A landscape with many peaks, sampled at points; each row gives a point and its height.
From any point a climber steps to the highest of the 5 points nearest to it. It stops when none of these is higher. Distance is the straight distance between rows; heights are no part of it.
k_720: [ 61 135 148 164 141  89  92 117  99]  height 7.85
k_139: [168 117  87 118  81 196 129 107  90]  height 1.51
k_842: [125 139  80 120 118 157  89 120  59]  height 4.27
k_389: [ 72 171 159 149 134  81 105 119 127]  height 3.95
k_116: [ 86 137 112 140 132  98  73 100  45]  height 7.53
k_798: [148 128  79 115 103 169 104 113  80]  height 2.79
k_674: [ 68 125 142 164 137  90  80 109  75]  height 8.20
k_926: [118 107  89 130 129 140  94 121  76]  height 2.76
k_278: [177  95  98 133  91 189 139 103  99]  height 0.82
k_95: [ 83 153 152 141 143 105 124 141 138]  height 6.95
k_496: [151 105 139 141 121 162 132 147 157]  height 7.28
k_511: [ 76 152 153 154 142  98 105 125 121]  height 5.83
k_781: [172 111  83 116  83 188 129 101  88]  height 1.55
k_508: [ 62 190 162 137 131  68 115 118 143]  height 1.87
k_608: [199 120 144  77 119 140 171 141 188]  height 5.87
k_271: [156  85  94 138 107 171 125 117 111]  height 1.90
k_795: [108 145 146 142 145 114 130 150 146]  height 5.47
k_555: [124  94 102 150 141 140 106 128 100]  height 1.44
k_635: [146 123 137 136 135 157 137 157 164]  height 8.13
k_623: [ 95 125 108 136 141 114  75 108  52]  height 6.97
k_376: [102 164 145 116 156  98 140 142 155]  height 3.23
k_581: [122 108  82 128 121 153  94 118  77]  height 2.63
k_588: [145  91  90 139 119 152 114 114  90]  height 1.41
k_604: [126 135 142 134 140 139 132 153 159]  height 6.87
k_890: [202 120 160  92 105 158 179 146 193]  height 5.26
k_164: [162  78 106 139 111 162 128 119 124]  height 3.03
k_456: [167 137 136  79 147 107 170 145 175]  height 7.00
k_202: [ 86 173 146 108 134  34 142  95 139]  height 3.72
k_662: [122 148 157 133 145 119 134 153 158]  height 8.69
k_944: [175  79 140 150 107 179 149 140 151]  height 5.30
k_443: [146 156 138  95 154  98 170 142 169]  height 4.46
k_198: [164 141 144  90 135 130 162 154 176]  height 7.41
k_603: [ 93 170 147 132 148  95 132 133 148]  height 3.06
k_398: [112 167 143 101 150  73 162 123 158]  height 8.45
k_356: [140  86 127 147 128 149 124 145 139]  height 6.14
k_505: [121 104 124 152 138 139 108 142 129]  height 4.10
k_60: [163  88  90 134 104 173 126 112 106]  height 1.50
k_284: [ 92 175 142 110 140  60 150 112 151]  height 4.57
k_895: [112 105  95 129 142 127  88 113  78]  height 3.63
k_626: [181 101 164 127  99 184 167 145 172]  height 6.94
k_833: [ 92 165 136 102 142  35 154 100 150]  height 4.34
k_445: [169  94 149 151 110 174 145 144 162]  height 6.45
k_580: [101 155 128 101 149  40 161 108 151]  height 4.67
k_282: [145 107 141 145 130 155 125 152 152]  height 7.35
k_90: [163 114  82 120  95 176 122 104  80]  height 1.96
k_397: [100 111 101 140 143 114  91 110  76]  height 5.42
k_26: [180  67 118 137  89 186 148 109 125]  height 0.17
k_736: [126 159 141 114 146 113 146 150 159]  height 5.22
k_648: [ 96 126 142 153 152 124 115 144 131]  height 2.13
k_685: [145 141 143 122 140 138 146 155 164]  height 7.25
k_797: [174 118 150 126 121 159 156 154 179]  height 7.50
k_185: [189 127 147  82 127 126 177 145 185]  height 6.98
k_668: [ 81 174 155 129 140  88 123 133 141]  height 2.37
k_336: [177 127 159 107 113 159 158 153 184]  height 7.46
k_663: [ 81 181 149 120 125  57 136 112 138]  height 7.04
k_959: [156 131 145 119 131 151 149 157 171]  height 7.70
k_924: [ 90 182 146 112 141  69 148 125 146]  height 3.87
k_878: [176 106  93 114  67 208 150  98  92]  height 1.27
k_297: [ 84 109 116 151 149 107  87 116  88]  height 5.75
k_287: [128 120 143 146 146 138 123 151 146]  height 5.88
k_680: [100 136 101 126 130 121  88 107  42]  height 6.55
k_400: [104 107 111 147 137 127  99 125  97]  height 1.68
k_402: [ 79 122 136 163 145 105  86 123  98]  height 7.17

Two climbers start at each pair of points below. Name the first point that both come to, or write none.
k_798 / k_926 => k_116
k_511 / k_400 => k_674
k_588 / k_581 => k_116
k_626 / k_356 => k_635

Call two points neighbours if one is among the 5 nearest of the other. Go from one point of each pair to the other, from neighbour to neighbour, staying as high as possible. Name the lowest point that can't be avoided.
k_663 / k_662 => k_443
k_663 / k_398 => k_284
k_95 / k_662 => k_795
k_635 / k_662 => k_685
k_95 / k_674 => k_511

Write out the way that a climber takes from each point below.
k_456 => k_198 > k_959 > k_635
k_623 => k_116 > k_674
k_185 => k_336 > k_959 > k_635
k_555 => k_505 > k_356 > k_282 > k_635
k_164 => k_356 > k_282 > k_635
